The views of a scene show one set of named points, each view turned or mirrored, shifted and resized as a whole, with a little noise and some points left out.
In the rows, zero is written as 128.

Scene 1
View 1
gepoz: [144  89  98 116 127 117 109 117  93 153 117 123 169 135 107 136 156 102
 157 100 110]
Zafe: [154 109 109  77 156 159 124 147 102 150 138 128 112 113 115 127 139 117
 145 162 142]
bur: [154 110 109 131 153 140 136 137 110 157 143 136 136 126 110 148 150 136
 136 136 116]
Rera: [151  97 104 126 134 128 110 127 103 153 124 122 156 128 110 141 160 113
 144 106 118]
vuleb: [154  97 113  94 151 158 109 149 121 155 138 123 105 105 117 127 141 111
 144 160 141]
fud: [136  84 116 142 152 110 126 112 116 174 149 137 149 134 104 153 139 137
 159 143  90]
lazem: [152 123  97  76 157 148 153 133  69 150 127 138 142 137 108 140 142 119
 145 132 133]
Duraz: [155  95 119 119 157 147 123 141 129 167 150 136 113 111 115 145 137 132
 143 167 120]
detu: [163 125 114  94 176 167 153 160 110 153 158 143  96 116 115 151 134 147
 129 179 136]
Kog: [141  87 115 124 149 124 118 124 118 171 146 136 134 126 104 144 141 125
 156 151 105]
kolo: [151  98 108  94 143 154 110 138 110 153 130 122 121 112 118 128 146 107
 150 147 135]
beno: [145 101 111 105 158 133 135 130 102 163 142 138 137 126 107 147 136 130
 150 153 116]
zodi: [137  84  98  95 124 111 104 103  76 156 109 120 179 138 104 126 150  92
 169 104 114]
View 2
vuleb: [124 100 141 150 137 166 158 136 144 131 110 104 126 120 144 133 145 137
 117 122  83]
Rera: [144  96 134 153 122 132 134 157 146 133 139 112 149 129 128 140 162 129
 153 104  95]
kolo: [132 103 146 149 131 156 154 144 141 129 110 107 128 127 147 131 150 135
 128 114  90]
bur: [136  96 129 148 134 138 139 155 151 133 127 116 135 123 127 141 144 128
 131 108 101]
zodi: [141 111 169 154 121 127 149 165 127 121 121 122 148 146 158 129 173 128
 159  99  95]
Zafe: [127 103 144 145 135 160 156 145 142 128 103 109 121 123 148 131 141 133
 116 117  94]
detu: [125  97 123 143 147 157 147 146 156 132 104 116 115 116 127 141 120 129
  93 116 103]
Duraz: [123 100 130 148 140 148 151 142 145 139 120 112 135 114 130 144 138 131
 121 119  85]
gepoz: [146 105 154 152 120 131 143 161 135 125 131 117 146 140 146 134 171 129
 160 103  97]
beno: [129 106 140 148 141 136 148 158 143 132 119 124 140 124 135 144 138 125
 125 109  97]
fud: [127 107 137 153 141 120 142 163 139 141 138 127 160 120 126 153 148 121
 140 112  85]
Kog: [128 102 136 155 133 129 144 154 139 143 139 115 153 119 128 147 155 127
 142 114  81]
View 3
Rera: [104 110 131 130 126 164 125 148 102 119  89 139 138 120 124 171 137 127
 157 162 129]
kolo: [112 113 158 151 121 156 126 138 119 139  79 130 154  99 126 170 137 118
 115 136 128]
beno: [ 98 135 153 151 136 170 105 125 114 131  97 132 147  90 122 153 126 135
 139 146 130]
detu: [104 163 166 174 151 166 103 112 103 147  88 139 165  87 111 143 106 126
  94 106 133]
zodi: [ 98  85 133 115 111 153 123 145 133 123  86 124 142 115 129 160 156 153
 169 192 123]
vuleb: [118 120 166 167 119 158 126 133 117 142  83 132 156  86 123 173 135 117
 105 119 129]
Duraz: [112 143 165 163 131 180 108 132 103 132 102 139 145  82 123 168 122 117
 123 126 133]
bur: [101 142 142 149 143 176 111 132  94 126  94 144 142 109 119 158 117 128
 143 142 133]
gepoz: [103 102 129 122 117 158 120 149 114 121  87 133 136 118 126 170 147 134
 168 180 127]
lazem: [ 91 114 141 133 140 137 120 121 135 151  61 130 174 117 109 131 136 158
 117 156 127]
fud: [100 135 155 148 128 193  93 133 101 110 123 133 122  80 130 165 124 135
 172 160 131]
View 4
Duraz: [ 94 115 105 120 134 182 122 163 129 114 135 134 129 119 177 124 134 125
 114 142 136]
lazem: [111  76 126 113 120 172 115 131 152 145 119 119 140  91 142 168 106 122
 142 146 101]
gepoz: [111 108 121 126 130 183 119 118 120 133 114 148 111  82 125 148  90  81
  94 128 136]
vuleb: [ 93 102  96 122 128 184 114 142 144 117 146 139 139  97 162 122 142 143
 119 134 121]
Rera: [103 105 115 126 130 181 122 134 117 127 118 141 106  84 134 143  98 104
  95 129 143]
Zafe: [ 96  94 104 121 126 178 113 142 149 124 138 129 142 100 164 133 135 139
 131 139 113]
beno: [103 109 117 118 136 180 124 158 127 124 122 127 138 115 168 141 117 105
 119 143 127]
bur: [101 104 119 120 132 178 127 163 121 120 120 127 117 113 161 139 105 123
 109 142 145]
kolo: [ 98 102 103 124 124 184 110 136 136 123 137 140 130  91 154 132 130 128
 118 133 122]
zodi: [118 106 118 124 132 181 115 100 120 142 113 150 125  75 125 157  96  72
 100 125 115]
Kog: [ 99 131 108 125 143 186 125 152 107 110 126 145 116 112 163 121 115  93
  90 130 150]

Which points are out of place in each view (at most two, in the order of its rows)? Write - if all are in place.
view 1 => lazem, Kog
view 2 => Rera
view 3 => -
view 4 => -

Scene 2
View 1
Vipon: [156 105  94  84 112 113  89 133 163 137 174  83 134 111  48 127 113 107
  80 124  78]
vir: [136 136 130  98 140 152 127 147 132 148 156 147 139 121 108 138 112 120
 131 115 125]
vagu: [147 116 113 101 117 129 111 133 143 130 166 125 142 120  84 122 106 108
 105 121 101]
kavav: [133 129 122 125 124 153 127 122 114 115 168 162 147 126 111 129 118 110
 112 125 114]
Dige: [146 119 101 107 114 127 106 116 134 119 175 125 135 119  73 128 132 113
  76 134  83]
Nid: [136 133 131  99 137 151 111 138 124 151 178 140 147 117  98 140 116 113
 117 117 120]
goli: [132 138 138  96 147 158 123 150 130 155 161 150 145 121 114 144 109 123
 144 111 135]
fadol: [148 127 105  95 127 134 106 129 142 135 161 120 129 118  81 134 131 121
  93 131  94]
Dova: [137 142 118 104 142 155 135 137 129 128 137 164 125 130 122 141 131 132
 128 124 124]
Vokov: [137 107 109 132 100 136 137 124 125  95 151 159 151 129 107 107  93 100
 118 124 107]
gim: [149 107 103  99 113 125 114 135 154 126 148 113 138 119  78 117 102 110
 103 119  95]
dapeb: [143 105 105 103 108 125 122 137 152 124 144 121 145 123  87 113  91 107
 117 121 102]
ligu: [137 140 129  90 145 155 120 151 136 156 154 143 138 119 108 146 117 125
 132 115 126]
kir: [146 142 108  90 144 145 133 142 145 137 120 148 112 128 113 147 147 140
 118 125 114]
View 2
dapeb: [ 99 158 150 133 167 169  90 156  87 123 151 155 107 129 140  88 104 160
 133 180 139]
kavav: [134 167 138 154 116 109 118 115 150 122 129 119 119 107 143 124 118 134
 121 143 142]
kir: [ 47 152 162 126 142 151  86 168 141 147 112 133  95  78 144 109 101 138
  97 135 178]
Dova: [ 80 158 149 126 123 130  85 142 161 136 122 121  95  82 147 130 103 131
  99 135 170]
ligu: [ 96 139 156 124 153 115  50 153 173 129 123 139 102  81 154 129 123 159
 121 150 161]
vagu: [116 154 150 152 157 134  99 149 110 119 138 149 120 122 140  96 125 164
 142 174 132]
goli: [111 143 156 119 146 106  38 143 192 124 130 135 107  84 159 140 121 158
 123 156 158]
vir: [105 144 156 126 145 118  66 143 170 123 128 137 108  87 153 130 117 152
 119 154 155]
fadol: [ 91 149 154 164 161 136 113 167 100 141 119 153 122 107 137  84 136 168
 138 152 143]
Vipon: [101 137 155 170 195 147 110 184  56 136 132 185 136 140 129  57 147 204
 169 187 120]
Dige: [107 161 146 183 146 132 145 157  84 136 120 145 128 120 127  84 136 164
 148 153 131]
View 3
kir: [ 88 113  87 128 186 129 105 119 141 119 152 138 151  90 157 150  81  98
  98 146 106]
Dige: [130 166  79 121 116 122 114  69 113 181 125 168 150 100 195 119 126  77
 127 115  50]
goli: [125  94 130 156 146  91 113  91 123 106 112 151 206  51 100 159 101  88
  88 154  96]
dapeb: [128 153 120 150 121 132 109  77 155 159 146 157 149 128 148 109  96  79
 148 152  82]
Nid: [134 122 101 147 127  95 118  81 105 140 108 161 192  59 131 145 116  81
  98 134  75]
vir: [123 110 119 153 143  99 114  95 128 117 125 150 190  69 114 152 105  87
 100 146  89]
Dova: [107 101 114 114 180  95 126 114 128 106 132 142 201  61 130 184 108 102
  77 130  99]
vagu: [138 154 110 143 111 115 111  68 127 162 126 168 167 109 149 121 113  79
 131 137  68]
gim: [136 162 114 145 106 128 108  70 142 169 139 165 152 130 153 109 105  76
 150 145  76]
Vokov: [151 167 161 101 134  97 143  91 164 157 151 160 201 122 146 150 140  96
 135 105  71]
Vipon: [133 168  71 175  73 144  94  43 111 191 117 183 121 123 174  70 104  53
 150 150  55]
View 4
kavav: [140 104 123 160 117  89  98 153 101 132 144 105 128 131  76 120 132 156
 194 107 175]
Nid: [132 112 130 173 117  68  91 164 134  96 130 110 154 164 101 144 129 149
 186 147 150]
fadol: [ 91 130 112 156 121 114  76 132 155 100 129 144 172 164 100 119 142 148
 145 136 143]
vir: [150 113 140 157 108  51 109 158 132 115 128 124 152 148 102 157 132 160
 187 152 136]
Dova: [156 105 141 148  92  63 119 134 123 147 128 133 151 132  66 147 139 179
 178 128 129]
dapeb: [111 135 121 131 132 106  84 126 149 130 154 165 162 135 151 104 155 138
 150 157 133]
kir: [144 115 140 144  87  76 111 111 148 146 117 166 176 138  68 154 143 188
 151 140 107]
Dige: [ 86 132 101 160 134 142  64 129 144 107 133 133 164 158  94  94 146 136
 144 118 168]
Vokov: [136 113 126 130 133 103  98 138  91 166 170 130 115 102 114  88 155 147
 190 113 177]
ligu: [153 111 146 155 102  49 111 153 138 110 122 130 158 148 103 165 127 162
 188 160 121]
gim: [108 135 115 139 140 114  76 132 147 129 154 163 156 142 151  95 156 139
 153 149 143]
vagu: [113 119 116 162 127  97  81 146 138 113 137 128 155 156 107 122 140 145
 170 135 154]
Vipon: [ 59 151  96 161 165 143  41 147 173  75 143 161 173 179 188  85 149 107
 133 168 152]

Which points are out of place in each view (at most two, in the order of its rows)? Write - if all are in place.
view 1 => dapeb
view 2 => -
view 3 => Dova
view 4 => vagu, Vipon
